A landscape with many valleys, sampled at points; each row gives a point and its height.
From any point a ball takes the steepest step (drop divided by distance) to one of its 2 nearest points. It stops when none of these is lower. Distance is the straight distance between rows; heights are no part of it.
(660): [22 -12 44 -12 -23 16 6 -20 8 -2 33 40 -37 -9 16 -18 13 22 1 -48 2 -22 27 -38 -33 16 -6 6 -51 -8 19 51]  (h 478)
(275): [-27 0 50 7 16 15 3 59 40 -4 -29 -3 -29 28 -14 -28 38 38 -11 -2 22 -4 11 1 32 -22 21 10 -27 28 -7 10]  (h 336)
(1010): [-21 -19 -13 24 -16 -28 26 18 -7 31 57 -31 2 -59 33 35 -70 -64 -29 -10 -13 32 -33 -15 21 -3 38 -15 21 -17 -19 -18]  (h 253)
(1074): [-59 26 0 -18 16 -9 -28 45 54 -50 -29 -5 -7 2 0 30 -11 49 5 -8 2 28 -30 25 66 -25 45 -8 -14 1 3 25]  (h 705)
(1120): [34 5 -5 -7 1 -1 34 39 -18 25 18 -35 14 -58 20 -1 -40 -20 10 17 5 32 -39 -6 12 8 -2 -12 52 14 -25 -32]  (h 385)
(1158): [-46 -26 -15 27 -16 -15 36 40 43 36 -31 45 6 8 0 10 8 35 13 -15 31 5 -31 31 38 -3 68 35 1 -77 -20 33]  (h 317)
(1629): [-85 -20 11 -15 16 7 -42 -19 49 -68 -73 -8 -47 22 3 31 18 33 -5 -22 17 6 -2 43 44 -38 7 -17 -47 34 -28 62]  (h 380)
(12): [4 4 3 36 -7 7 -24 44 49 -49 34 -28 10 7 27 21 -57 -4 6 -27 -70 45 -10 13 28 9 58 -10 5 -47 -27 -49]  (h 410)
(980): [-3 -14 29 19 -20 -46 22 10 -30 38 59 -2 0 -39 20 31 -44 -8 -38 -37 -6 -20 11 -14 1 1 10 6 9 -41 -10 57]  (h 507)
(1027): [18 48 -14 -23 25 -16 -32 -14 -27 18 -12 -18 -12 40 -14 0 12 -52 -18 5 -22 0 -9 11 -45 46 -23 1 20 49 -6 1]  (h 647)
(1006): [18 20 2 -8 29 -37 -15 -14 -13 -19 6 11 -31 16 -8 -6 23 -13 -32 22 -41 -47 18 -1 -25 -12 14 -2 5 59 32 21]  (h 530)
(1542): [-34 25 42 -28 68 24 -31 23 18 -55 -16 -3 -9 -10 -13 -21 -8 48 22 42 44 8 19 10 11 -11 2 18 -28 22 -6 5]  (h 611)
(267): [-15 -35 -15 34 -53 -5 38 -2 27 33 47 -12 39 -29 -6 21 -30 -62 -6 18 13 47 23 15 7 -4 15 16 9 -80 11 -26]  (h 305)
(118): [20 25 8 -9 11 28 43 -3 -25 19 13 39 64 -17 2 -43 21 15 21 -11 17 6 10 -25 -27 38 -32 2 -8 -49 9 -10]  (h 503)
(1639): [-4 -38 9 -15 33 41 -12 5 7 -8 -39 10 -24 12 -28 8 23 22 11 0 28 18 -16 33 16 -51 -4 37 -14 -15 11 27]  (h 346)
(724): [27 -12 21 -15 18 -25 -35 -59 19 -27 -21 27 -54 49 -31 -44 12 36 8 -19 -13 -36 20 14 -45 16 23 0 1 56 12 58]  (h 523)
(1541): [-25 1 8 42 51 13 -9 35 32 -35 -24 -16 -8 -5 -10 45 -68 29 24 49 -11 32 -25 14 48 -27 25 -21 6 -3 -12 -10]  (h 412)
(216): [17 -7 15 17 11 -32 19 38 -22 14 56 -8 0 -5 4 6 -24 -23 -22 -35 -51 -14 11 -2 -5 0 9 6 -5 -1 0 24]  (h 486)
(1353): [-20 -7 -18 12 37 -37 -31 -40 -5 -40 -20 -46 -25 64 -12 37 4 -23 -10 8 -42 15 25 33 -23 -33 0 16 -3 46 -4 59]  (h 508)
(1104): [-48 -34 -41 17 -38 -28 -10 34 61 -10 -3 13 10 -22 -34 36 -5 18 9 13 -16 49 -46 38 41 6 41 30 -6 -60 -1 5]  (h 214)
(264): [-6 -18 1 -24 3 3 -26 29 1 49 4 -32 -8 -22 -8 61 48 -6 -1 34 71 -7 -26 -11 7 -24 -40 1 41 20 7 -13]  (h 446)
(983): [6 -27 0 16 4 -28 8 -32 -17 9 -28 -40 -31 61 -13 12 -6 -17 -34 -8 -39 -10 26 -2 -35 -57 1 12 4 37 -27 54]  (h 477)
(1497): [23 -25 67 4 -7 -2 -60 -17 38 -28 -5 54 -71 25 14 -12 46 34 19 2 13 -53 -2 -21 -23 55 7 -10 -1 97 -2 -8]  (h 135)
(1496): [31 16 -32 25 26 -14 19 -7 -21 -39 11 -44 -33 5 -6 14 -61 -46 -19 6 -53 23 4 8 28 -10 -3 -32 1 42 -17 5]  (h 570)
(927): [-35 39 13 1 -5 -6 -13 50 62 -3 -3 -4 10 -21 1 64 16 47 34 21 -5 19 -38 22 21 -20 34 8 22 -24 11 15]  (h 690)
(317): [-3 27 -35 24 32 -23 -8 -9 -1 -67 -13 -25 -33 10 -10 -17 -41 -6 -23 30 -36 -10 32 -1 24 -19 10 -7 -27 33 -14 11]  (h 544)
(601): [3 -21 15 7 -29 -19 4 33 19 25 26 1 -2 -10 31 -14 6 22 -13 -50 33 -4 21 14 7 11 49 27 -24 -76 10 13]  (h 246)
(375): [34 23 -15 -15 -1 4 15 -3 -60 18 48 28 6 9 -3 -20 -7 -36 -11 -62 2 -5 18 10 13 44 -20 -1 -18 -51 2 -19]  (h 474)
(617): [32 -14 46 10 -11 47 11 -34 -4 8 7 53 11 -15 -12 -10 64 33 35 37 37 -13 23 3 -35 12 -53 8 9 19 38 -22]  (h 342)
(150): [-3 24 -33 22 26 -11 -2 21 30 -5 -11 -15 -23 -29 2 27 -43 29 9 55 -12 13 -19 -23 39 -38 28 -10 26 0 7 15]  (h 441)
(982): [23 -15 -1 15 38 12 25 21 -8 2 -7 -6 -21 32 -20 -29 -37 25 -11 -1 -19 -6 -12 -13 26 -57 14 5 -1 -1 -4 29]  (h 183)
(1386): [5 -10 61 7 2 21 -28 58 29 -5 -2 2 -3 10 -18 9 71 47 21 11 60 -19 17 11 23 -6 -10 11 15 21 7 -11]  (h 297)
(208): [-20 -57 41 32 -30 -46 70 -2 -7 64 46 -16 46 -62 7 2 -60 -13 13 5 38 45 21 -3 0 -30 3 22 25 -41 4 3]  (h 499)
(1216): [-43 35 1 -36 24 0 -28 0 24 -88 1 -23 15 -5 29 -38 8 -7 -15 -43 -47 14 26 14 8 31 17 -16 -42 19 -9 -24]  (h 341)
(305): [4 17 -37 36 12 13 20 2 -2 -21 25 -39 18 -30 35 -12 -74 -17 -17 16 -48 19 -16 -60 2 -9 29 -22 19 3 12 -43]  (h 650)
(223): [40 -40 3 -35 -51 7 5 -81 -36 36 0 47 11 -4 -10 -44 9 36 24 31 16 -39 -22 -10 -74 40 -57 -17 12 0 31 -14]  (h 646)
(273): [14 14 5 -18 1 35 -28 -2 4 -4 9 12 13 -14 -9 50 91 23 35 17 37 -17 11 31 -12 42 -61 -12 45 31 12 -62]  (h 106)
(1366): [12 -41 -1 15 -68 -18 25 -24 18 28 52 2 44 3 0 -14 -25 -2 11 11 20 23 60 -25 2 -31 18 26 0 -83 32 -18]  (h 343)
(427): [-7 39 -11 -15 14 -12 30 -66 -78 56 -22 47 9 13 -4 -18 3 -14 18 -6 -32 -32 -11 -35 -50 36 -27 -16 18 28 -7 -23]  (h 559)
(716): [34 11 -11 -9 58 6 18 19 -32 15 31 4 -2 3 -44 -14 -19 -33 4 3 -3 3 -33 18 23 14 -20 -6 9 7 13 -14]  (h 428)
(728): [4 23 24 -13 -30 62 -25 6 42 -11 -10 15 8 1 -34 -1 79 -9 9 -24 53 10 -22 29 16 48 -39 -15 -37 11 25 -30]  (h 387)
(1150): [-61 56 -5 -18 7 24 -40 32 26 -64 -16 13 -19 -25 -8 28 38 23 11 21 17 14 -14 -8 43 19 -29 -4 -35 37 19 -16]  (h 730)
(1301): [12 8 -16 -15 -10 -2 54 -61 -91 47 1 -7 37 21 0 -44 -21 -25 23 -18 -45 -12 2 -25 -61 4 -24 -25 28 19 -8 -61]  (h 532)
(1569): [-22 36 -15 -18 37 38 7 -16 -11 -5 -48 34 32 3 6 -44 59 -24 24 -47 -9 -5 5 16 -15 48 -8 -11 -42 -9 3 -26]  (h 505)
(857): [-65 -35 -32 43 -7 -16 24 15 37 27 -32 -28 21 10 4 61 -38 -28 0 17 -18 37 -72 25 30 -36 64 -14 45 -26 -23 -5]  (h 261)
(1167): [15 25 0 -23 2 -10 4 -37 -39 14 4 49 -33 -14 1 3 39 -6 -15 16 -8 -47 6 4 -42 10 -14 -7 4 38 42 -18]  (h 554)
(1109): [35 -12 -6 29 21 7 23 45 8 11 30 -3 11 -33 -13 3 -47 -26 8 13 -6 41 -38 2 39 19 12 -8 22 -25 -3 -15]  (h 406)
(808): [-48 9 9 12 28 -11 -4 20 3 -40 -78 14 -5 41 13 36 19 47 -12 -12 2 -30 2 39 53 -57 17 -1 9 25 -68 41]  (h 443)
(180): [-35 -23 -21 11 2 18 -13 4 -9 -33 -18 -93 -1 -5 10 20 -73 -45 -5 29 -21 68 -48 14 4 -41 3 -1 -1 15 -23 -14]  (h 345)
(680): [14 19 -12 -47 17 14 -35 -57 -14 -41 -4 15 -15 38 9 -47 11 15 14 -28 -48 -3 50 -35 -67 13 -3 15 -27 15 -10 7]  (h 393)
(1582): [30 -10 47 -18 1 -5 -28 38 25 -11 -12 53 -66 10 26 -6 36 25 -7 -12 23 -35 0 2 -6 55 -16 18 -14 62 10 10]  (h 191)
(128): [-37 1 -22 45 47 -52 -12 6 30 -73 -29 -23 3 28 2 12 -28 -13 -27 4 -22 6 29 20 43 -24 33 -27 -29 28 -33 53]  (h 514)
(593): [14 31 13 4 15 25 4 3 3 -11 18 1 4 -33 -31 -41 32 14 -5 17 22 -26 -7 -8 -9 9 14 -6 -24 -3 0 -6]  (h 440)
(76): [-7 17 -8 -17 29 27 -22 -36 -39 12 -74 61 16 5 -22 -14 76 18 42 9 20 -17 7 32 -11 60 -38 5 32 10 -23 -61]  (h 193)
(689): [-41 -53 5 43 -19 -44 55 10 0 78 49 7 24 -10 20 15 -59 10 12 10 -7 26 5 -4 0 -28 43 32 28 -75 -12 -13]  (h 475)
(1008): [24 36 -40 -21 12 33 -2 -51 -35 -1 -24 5 24 0 3 -43 0 -9 18 36 5 -1 6 -7 -34 -6 -22 -3 0 -11 12 -52]  (h 574)
(1148): [-2 -51 -48 12 28 -47 3 14 18 -6 -18 -20 9 50 20 5 -18 -24 -32 -50 -21 -15 13 -17 20 -43 44 0 4 -3 -22 64]  (h 682)
(710): [-1 -58 7 2 -17 -31 28 -3 -39 38 11 -57 -9 21 -8 -28 -20 -6 -25 21 -31 -14 8 -25 -43 -68 2 30 -1 14 -7 28]  (h 442)
(1352): [-16 -26 0 50 -38 -19 52 43 9 47 13 5 7 -11 4 20 -15 25 13 5 -31 25 15 25 19 -42 30 23 16 -57 9 4]  (h 445)
(1665): [-1 -68 6 13 -39 -25 46 1 -25 61 10 -38 18 11 5 -33 -43 1 -2 17 5 6 2 -29 6 -74 6 8 25 -6 14 -14]  (h 409)
(42): [47 6 7 8 -57 -16 17 20 48 20 11 -1 46 -24 -10 -1 25 -19 1 14 58 16 30 39 20 13 6 12 25 -49 27 -10]  (h 307)
(971): [24 -9 28 1 -12 13 26 20 -20 17 30 49 -1 -23 -12 26 31 16 18 22 27 15 25 16 8 -6 -64 16 20 -1 41 1]  (h 318)
(176): [-3 20 31 -36 22 51 -18 -21 -4 -40 -6 24 -16 28 13 -52 33 9 8 -4 -21 17 33 10 -47 15 -2 30 -34 2 26 -11]  (h 358)
(545): [-23 55 -9 -36 38 -14 -55 -23 7 -75 -38 2 -4 9 11 -22 7 -16 -17 2 -17 -8 18 26 -18 41 -2 -22 -24 46 -18 17]  (h 382)
(1001): [27 -35 23 18 -59 -14 34 1 17 78 -4 -9 8 -21 -15 20 -5 19 4 28 94 0 12 -26 8 -11 -15 2 27 -34 12 8]  (h 373)
(148): [-12 -4 -24 3 22 -31 3 26 28 5 -24 8 -8 24 -8 26 2 -8 -26 -43 17 -31 -16 2 40 -29 41 -16 -11 8 -13 73]  (h 700)
(470): [-25 62 -47 1 -18 -7 5 15 4 -15 -2 17 22 -44 34 18 -8 -9 -12 -15 -28 14 -22 -8 28 49 -11 -19 -13 -20 -3 -9]  (h 649)
(113): [0 -37 2 26 17 -7 41 56 -4 14 -33 9 11 23 8 -21 -28 41 -15 0 -17 -16 -9 14 50 -55 48 12 17 -19 -30 22]  (h 113)
(381): [16 -2 -1 -3 -30 -13 17 -18 -26 28 90 2 34 -11 29 16 -49 -8 8 -47 -18 -4 24 -46 -10 -9 31 -14 -4 -71 -7 -33]  (h 487)
(705): [-24 44 -17 -1 17 34 -35 18 2 -62 -11 -17 10 5 -1 0 -21 18 -7 46 -8 42 -7 17 23 18 -18 9 -52 -14 -24 1]  (h 586)
(1594): [-61 -10 22 -18 1 -4 -37 7 62 -63 -28 -14 -43 13 -1 -6 32 6 -24 -47 -2 25 0 22 23 -6 7 -7 -69 30 0 48]  (h 344)
(1284): [-5 75 1 -12 25 25 -15 -5 -6 -29 -20 -8 15 -23 9 6 28 4 6 21 -6 -30 4 12 -3 19 0 -25 -11 29 -13 -6]  (h 416)
(1458): [6 -30 35 -15 -9 -14 2 -4 -35 76 12 -15 -17 1 -24 33 16 -24 -4 23 62 -3 -20 -25 -20 -15 -46 12 36 51 14 -27]  (h 423)
(1339): [-37 34 4 37 -10 5 -4 38 37 0 19 -15 -3 -2 -16 6 -5 -13 -14 -1 -11 3 -1 -15 15 -6 34 -2 -31 -12 2 35]  (h 340)
(196): [5 -35 31 1 -49 -8 19 -36 -40 56 34 18 -9 -28 -4 -11 -28 15 -27 4 21 -42 -10 -51 -39 4 -50 -9 -10 -15 23 30]  (h 519)
(357): [-1 -3 -21 -27 -28 -4 1 -4 -61 30 30 -40 16 -18 23 2 -15 -68 -35 -17 8 32 -5 -6 -21 30 -45 24 -1 -24 -5 -28]  (h 619)
(160): [28 -39 28 0 -18 34 -12 -36 2 12 1 41 -26 -13 1 -14 40 43 9 37 27 -49 -19 -27 -40 -20 -15 13 -4 23 55 10]  (h 369)
(633): [-46 -38 -12 24 -14 -6 16 36 20 22 -16 -66 22 -11 -4 34 -49 -37 20 23 9 66 -69 -4 26 -30 24 -6 27 1 -28 -18]  (h 308)
(642): [15 12 0 -20 10 44 0 -42 -21 20 -18 58 31 -5 21 -30 62 -5 19 -32 35 -21 -3 4 -33 52 -27 -13 -25 -29 26 -16]  (h 484)
(1446): [21 -35 17 13 -17 -11 19 -22 -14 22 29 32 -52 -11 -19 -10 -14 19 -24 -18 11 -56 11 -44 -30 2 -12 1 -25 1 5 84]  (h 498)
(64): [-1 31 -26 15 -31 -17 36 0 -40 48 52 -23 4 -43 47 9 -82 -54 -12 -35 1 15 -9 -41 11 30 -3 -22 26 -21 -14 -36]  (h 299)
(238): [28 24 21 -29 -4 36 2 -30 1 10 3 55 -9 11 -11 -68 33 14 3 -20 31 -32 -5 -14 -30 40 -1 -24 -30 9 22 -12]  (h 464)
(474): [-15 -17 -8 -21 -6 -38 -17 12 49 -29 38 4 -22 -6 20 -9 3 -19 -21 -88 -5 3 60 -45 22 10 54 3 -50 -25 -21 23]  (h 251)
(32): [28 14 18 -16 -18 9 -20 2 -18 51 4 23 -17 -20 23 43 54 -20 -16 8 31 -27 -26 -5 -25 70 -62 11 13 24 -3 -18]  (h 262)
(605): [20 -31 -4 21 -46 -17 41 -1 22 16 17 -18 53 -14 -7 -49 -27 3 -7 57 11 18 33 -16 -1 -54 9 1 19 -38 43 -16]  (h 372)
(272): [-11 31 -47 33 10 21 16 23 -4 -26 1 -7 43 -40 28 -3 -24 -26 -15 12 -38 16 -21 -8 28 26 27 -39 4 -24 -3 -63]  (h 631)
(772): [41 -10 -16 -25 -34 12 7 7 2 3 33 -25 2 -5 30 -22 0 11 -4 -31 0 1 14 14 -12 -39 32 24 -5 -56 16 7]  (h 291)
(354): [-29 3 6 -18 7 -15 -25 7 49 -65 24 -25 -36 -8 16 -28 10 -32 -37 -57 -26 14 39 -6 25 -8 35 -9 -61 16 -5 4]  (h 298)
(751): [0 58 -25 -1 -31 3 14 17 37 -1 -10 44 11 -38 37 -21 15 20 7 2 21 19 7 -22 20 31 6 -4 -6 -43 32 -14]  (h 665)
(645): [24 -35 31 -1 -2 2 -21 -36 21 -13 -51 5 -58 26 -7 8 3 75 17 21 21 -67 -6 -30 -26 -26 2 -6 4 46 7 55]  (h 471)
(912): [14 33 -38 -28 8 13 -6 -29 -34 28 -23 -17 -3 -31 -4 -3 31 -33 0 46 35 9 -22 -21 -27 -3 -48 -7 35 16 5 -38]  (h 590)
(850): [17 37 -7 -19 49 8 -2 -16 -24 -45 27 -7 -4 10 -2 -22 -2 -2 16 -30 -51 0 19 -15 -31 20 -2 -4 -17 6 -22 20]  (h 427)
(1313): [-47 6 4 49 4 -21 18 46 45 1 -7 -23 5 22 11 35 -23 2 -6 -12 -54 -1 -14 4 13 -27 57 -1 -12 -19 -28 43]  (h 375)
(414): [26 -18 30 -8 24 28 -16 -10 -15 30 -15 -9 -36 28 -23 16 41 -1 1 26 21 -16 -17 44 -15 -51 -11 25 17 18 30 9]  (h 321)
(1636): [-40 -5 20 24 31 -39 -1 4 22 -56 -75 -15 -26 44 6 -11 -5 28 -22 2 -1 -32 59 23 26 -45 25 -2 -26 43 -29 43]  (h 481)
(556): [-23 4 17 3 14 0 -11 41 -4 -15 -54 -43 -6 23 -7 60 -12 49 10 34 -1 0 -19 39 37 -47 -6 14 17 26 -46 33]  (h 408)
(1324): [34 12 -16 8 7 -6 4 -11 -22 -17 71 -19 11 -6 12 -16 -33 -32 -4 -45 -56 -21 23 -48 -17 4 29 -11 -10 -21 -22 -9]  (h 459)
(323): [19 1 43 -21 18 26 -45 18 20 -25 -17 24 -21 -9 -8 -35 82 40 16 20 68 -23 16 23 -2 26 -23 9 12 34 0 -42]  (h 266)
(740): [38 22 13 13 -45 15 17 -24 -35 52 -20 28 38 -25 19 40 57 -19 6 -3 50 -47 11 7 -3 54 -68 -16 20 12 15 -44]  (h 293)
(17): [13 -13 3 -39 -48 -10 36 -31 -56 21 33 -63 -15 -7 5 -41 -30 -7 -2 8 -23 13 0 -44 -57 -37 -8 2 4 21 9 -10]  (h 473)
(1105): [-37 7 -9 30 -24 16 -6 32 24 16 3 -40 21 -1 -42 45 3 -23 -9 12 -4 19 -43 15 15 -43 11 -6 -16 -32 15 13]  (h 306)
(855): [6 -37 10 18 -23 0 6 -6 38 -3 -38 24 -39 34 9 -23 11 59 -2 -26 14 -44 -6 -31 -4 -38 34 -6 -14 2 -5 61]  (h 437)
(335): [22 23 7 -10 0 1 10 25 -25 25 5 3 -35 -20 -17 31 -1 30 12 15 -2 4 1 -3 13 -23 -41 9 22 23 2 8]  (h 289)
(116): [2 29 -25 4 44 47 -7 -5 -32 -54 -3 -16 17 -5 -15 -7 -42 -34 7 55 -24 49 -18 8 8 6 -24 -13 -18 -7 -22 -24]  (h 572)
(959): [4 32 -28 -21 24 27 -17 17 -27 17 -30 7 31 -16 -29 27 55 3 19 7 14 -8 -15 21 1 56 -57 -1 18 24 -34 -46]  (h 150)
(1340): [29 -39 -11 23 32 -30 27 15 0 -3 24 -11 1 54 -13 -43 -74 20 -1 -19 -46 -18 0 -52 10 -44 25 -23 3 8 0 21]  (h 244)
(663): [-2 15 -12 1 15 1 -33 30 18 -86 27 -39 30 -6 23 4 -30 -20 -4 -38 -78 28 0 9 11 15 24 -15 -20 -2 -28 -14]  (h 377)
(589): [9 -20 -20 -23 -42 -10 39 -47 -71 25 53 -29 27 -20 14 -56 -54 -16 -1 -16 -44 -18 -2 -43 -38 -5 -17 -27 7 -10 -11 -46]  (h 501)
(879): [-4 22 -10 -3 -41 35 -4 14 12 -5 15 9 2 -22 -23 -1 62 -38 -12 -15 24 22 -6 22 15 32 -18 1 -49 -36 27 -2]  (h 365)
(1431): [-57 -48 -36 43 5 -43 22 1 35 38 25 -21 -1 -26 12 45 -59 -37 -7 -14 -27 35 -61 -9 5 -2 55 -2 35 -50 -23 -11]  (h 192)
(475): [4 23 17 -22 29 13 -12 -1 20 -18 25 16 -26 10 -14 -7 34 -5 -7 -56 -2 -10 18 -5 -14 22 -2 11 -41 14 12 54]  (h 456)
(1408): [-6 46 20 -30 24 13 -40 -53 -29 -14 -53 68 -7 17 -12 -62 28 14 9 0 -23 -15 26 22 -52 51 31 9 11 42 -27 -17]  (h 284)
(337): [64 -17 39 -5 -18 19 -29 14 0 11 2 17 -35 -1 12 43 60 27 6 -14 42 -38 -21 5 -6 56 -41 14 11 34 -2 7]  (h 232)
(1226): [19 25 -21 -39 -5 -23 -4 -54 -38 0 -3 31 -27 28 -7 -47 -22 52 4 14 -58 -33 -21 -19 -63 15 -46 -26 31 33 8 5]  (h 610)
(1499): [37 1 22 6 -33 -9 45 -6 -37 39 41 25 24 -28 1 -22 -21 13 -15 6 37 -9 15 -34 -15 12 -39 4 4 -52 24 12]  (h 520)
(677): [0 -41 -52 14 18 -38 -22 27 18 -25 20 -55 9 45 17 28 -32 -38 -19 -27 -52 15 19 -47 5 -27 17 6 -13 -3 -32 27]  (h 664)
(19): [-37 1 -18 -1 26 11 -25 29 -3 -28 -26 -60 -4 9 -8 62 -49 5 3 42 -7 31 -49 44 43 -40 -12 2 -4 12 -7 13]  (h 379)
(614): [-26 -9 -31 2 53 -32 -35 -8 -1 -73 10 -53 14 45 -13 48 -18 -46 -9 10 -55 24 -23 32 1 -2 -21 -8 -7 45 -8 53]  (h 534)
(133): [17 -13 -9 -32 -57 -18 2 -57 -56 26 0 16 -12 14 16 -56 1 16 -16 10 -28 -44 -11 -36 -73 27 -32 -8 3 23 16 -13]  (h 630)
(1231): [0 13 56 -17 5 33 -44 -46 7 -37 -25 66 -60 17 -11 -46 36 12 4 10 -6 5 24 21 -49 42 0 20 -9 43 -14 -15]  (h 324)
(343): [26 16 13 26 -10 -11 52 0 -18 38 35 24 97 -23 25 -22 -39 -21 2 -5 16 13 36 10 13 44 -11 -9 33 -50 11 -42]  (h 533)
(1392): [21 -26 -24 7 -1 -11 18 -24 -15 2 47 -43 -8 -8 28 -3 -79 -31 -1 -6 -50 35 -3 -58 -5 -55 43 -26 16 -7 3 -43]  (h 667)
(268): [5 -11 21 25 -31 -48 69 -2 0 54 47 11 70 -47 11 -7 -73 -18 17 16 34 34 20 -12 16 19 -17 -8 52 -42 14 -23]  (h 516)
(1510): [30 25 -26 -2 -6 -7 48 18 -53 31 -17 -13 48 -42 32 -21 -1 -23 -4 10 -3 1 -17 -7 7 28 -27 -30 34 -10 -12 -52]  (h 359)
(726): [-25 -5 4 24 -9 -5 22 40 31 -5 30 -18 6 11 28 32 -36 18 11 -39 -57 37 7 17 16 -22 57 25 5 -45 0 4]  (h 411)
(706): [6 -4 -21 10 -53 1 12 11 39 23 15 -26 37 -11 -30 26 -5 -30 4 5 12 56 -21 44 29 -14 7 4 -1 -53 21 -25]  (h 270)
(431): [-10 -18 22 13 25 -22 -19 -38 32 -47 -44 0 -42 70 -19 -16 10 27 -9 -22 -14 -34 54 9 -18 -33 27 8 -25 54 -13 69]  (h 510)
(1462): [19 -70 27 20 -46 15 16 -13 20 28 -21 39 -8 5 6 -31 8 58 -4 8 43 -53 -15 -37 -12 -37 13 1 -15 -32 31 25]  (h 404)
(764): [52 -22 39 -12 -20 -14 28 -33 -4 47 36 34 67 -8 -19 18 9 -33 15 19 89 -7 55 -3 -7 16 -87 -15 53 17 19 -12]  (h 418)
(656): [26 14 -37 -4 33 33 9 4 -24 -14 44 16 18 -2 -26 -11 -8 -59 -7 -33 -31 22 -18 21 17 37 -11 -29 -29 -16 15 -31]  (h 449)
(1244): [43 -14 -30 -27 -15 -6 -11 -34 -16 -1 19 -14 -44 9 5 -5 3 1 -10 -46 -19 -18 15 -1 -5 -33 31 4 -19 -18 18 40]  (h 335)
(1667): [-3 -31 -28 1 -14 -23 -24 42 2 4 4 -64 8 2 3 9 -19 -38 -54 11 -26 19 -20 -3 2 -6 20 19 -9 -12 -27 19]  (h 648)
(598): [37 -23 22 -12 -39 -7 25 -21 -14 66 15 -21 23 -27 6 14 12 -39 8 20 89 9 18 3 -4 -6 -62 9 39 1 30 -18]  (h 399)
(389): [-14 -35 13 4 8 0 6 29 6 49 -30 3 -16 3 1 49 31 13 -31 -20 35 -59 -26 4 26 -35 31 7 15 1 -16 50]  (h 715)
(396): [11 -5 -8 8 -19 -4 42 -28 -65 63 -37 3 67 -22 20 -12 16 -43 -4 1 34 -28 14 8 -6 39 -50 -20 23 -9 6 -54]  (h 328)
(310): [8 -4 6 -5 28 -8 13 2 -35 2 -6 0 -40 14 -28 -15 -25 35 15 59 -27 -8 -1 -8 -11 -61 -13 7 25 37 3 2]  (h 245)
(423): [23 29 -30 5 7 24 14 -9 -12 -29 9 13 42 7 24 -56 -25 10 7 25 -31 5 29 -42 -13 -17 -6 -10 -21 -22 26 -51]  (h 593)
(1056): [-39 -33 -11 18 -44 -3 2 43 49 27 -23 26 0 -2 -20 37 28 12 11 -3 43 22 -29 13 50 -6 6 32 -2 -54 -6 27]  (h 269)
(484): [-9 13 -10 -9 -36 20 -41 23 15 -31 -12 -20 0 3 -38 30 35 -12 -12 15 11 15 -30 42 31 -12 -5 10 -51 -8 33 10]  (h 338)
(889): [-19 -21 -6 -14 -34 -29 -20 17 40 6 20 -1 -15 10 38 -6 -18 25 -3 -63 10 -17 34 -44 -6 10 72 24 -20 -61 -11 41]  (h 194)
(733): [-38 32 -40 1 54 36 2 -25 -51 -10 -64 0 66 8 9 -17 36 -27 35 5 -40 16 -16 34 -13 34 -17 -3 -8 -4 -1 -50]  (h 531)
(1132): [5 14 -38 -12 -17 -13 -12 8 -20 6 6 -49 6 -2 4 12 26 -68 -45 -11 -20 16 -9 -5 -29 40 -22 13 -4 18 -25 25]  (h 633)
(1641): [5 -23 -12 13 43 -55 -9 20 -4 -29 22 1 -19 -6 -3 8 5 -35 -44 -9 -50 -17 16 21 -2 12 -3 2 -4 44 2 44]  (h 511)
(63): [17 11 -40 21 24 30 15 -3 -16 -32 11 26 53 -14 47 -48 -21 -5 -2 -21 -53 6 25 -35 30 22 28 -25 -14 -28 -5 -79]  (h 612)
(59): [-15 23 17 -15 30 26 -20 40 24 -62 -2 4 31 -16 -24 -23 22 14 17 39 23 39 7 33 30 14 -27 11 -18 -22 5 -27]  (h 598)
(1088): [13 43 -44 -40 22 -17 -3 -71 -53 4 -37 24 -7 29 14 -29 -14 -6 16 -4 -60 -22 15 -24 -51 38 -25 -15 36 49 -6 1]  (h 587)
(866): [18 -31 32 33 -63 -32 23 17 55 69 -1 8 44 -19 -17 54 17 -3 4 23 77 7 18 42 39 0 3 21 45 -56 1 8]  (h 339)
(1409): [-11 14 27 -6 35 41 -87 -32 14 -24 -11 37 -68 42 -32 34 40 39 39 30 41 -32 8 23 -15 12 -9 21 6 62 6 -28]  (h 250)
(863): [-18 25 -32 -48 -14 5 16 -15 -44 61 -8 -24 -6 -18 25 25 4 -55 -9 -3 24 29 -22 -6 -29 23 -66 6 18 28 0 -14]  (h 605)
(121): [23 -7 45 -6 15 23 -90 -72 30 -25 -2 61 -80 35 3 3 22 33 44 20 23 -32 -13 1 -18 41 24 6 24 76 -15 -41]  (h 199)
(210): [-26 46 -1 -2 -53 4 -17 43 59 -7 -10 -3 31 -30 27 22 21 25 9 15 20 18 -12 2 8 33 23 16 5 -28 19 -2]  (h 677)
(1127): [9 -40 -7 18 -27 39 -2 29 25 24 -47 14 -12 11 -19 33 42 14 10 13 61 3 -7 25 43 -45 -6 22 6 -20 3 14]  (h 311)
(874): [-38 -26 23 5 -10 7 16 55 27 -15 -18 0 -28 19 -17 -16 17 17 -5 -61 -4 14 3 35 44 -26 35 15 -39 -30 -21 33]  (h 376)
(1466): [4 29 -51 8 52 46 7 -42 -43 -32 -29 -22 29 -5 8 -35 -18 -27 20 12 -42 18 -14 4 -19 18 -6 -26 3 -11 -24 -46]  (h 553)
(47): [24 23 39 -44 47 3 -34 -28 16 -29 -19 3 -50 23 -15 -8 8 53 16 2 6 -46 7 8 -32 -5 11 -4 1 49 0 36]  (h 500)
(109): [30 21 34 -28 16 30 -46 -31 -14 -6 -38 59 -7 14 -24 -28 56 18 34 28 37 -23 9 33 -19 36 -6 2 40 44 1 -71]  (h 231)
(483): [-53 59 0 -20 42 3 -35 10 31 -68 -17 -4 -22 -9 -12 40 -14 41 22 1 4 10 -10 11 58 -3 -5 -35 -27 40 -1 37]  (h 718)
(1643): [3 -10 24 -16 28 28 -44 -15 6 -4 8 18 -41 25 -64 48 64 11 24 29 34 -3 -22 17 -13 0 -29 11 15 32 6 -12]  (h 288)

For each start below, name the point where the ball stops.
(268) => (706)
(855) => (113)
(733) => (889)
(133) => (706)
(1499) => (889)
(614) => (706)
(1446) => (273)
(656) => (1497)
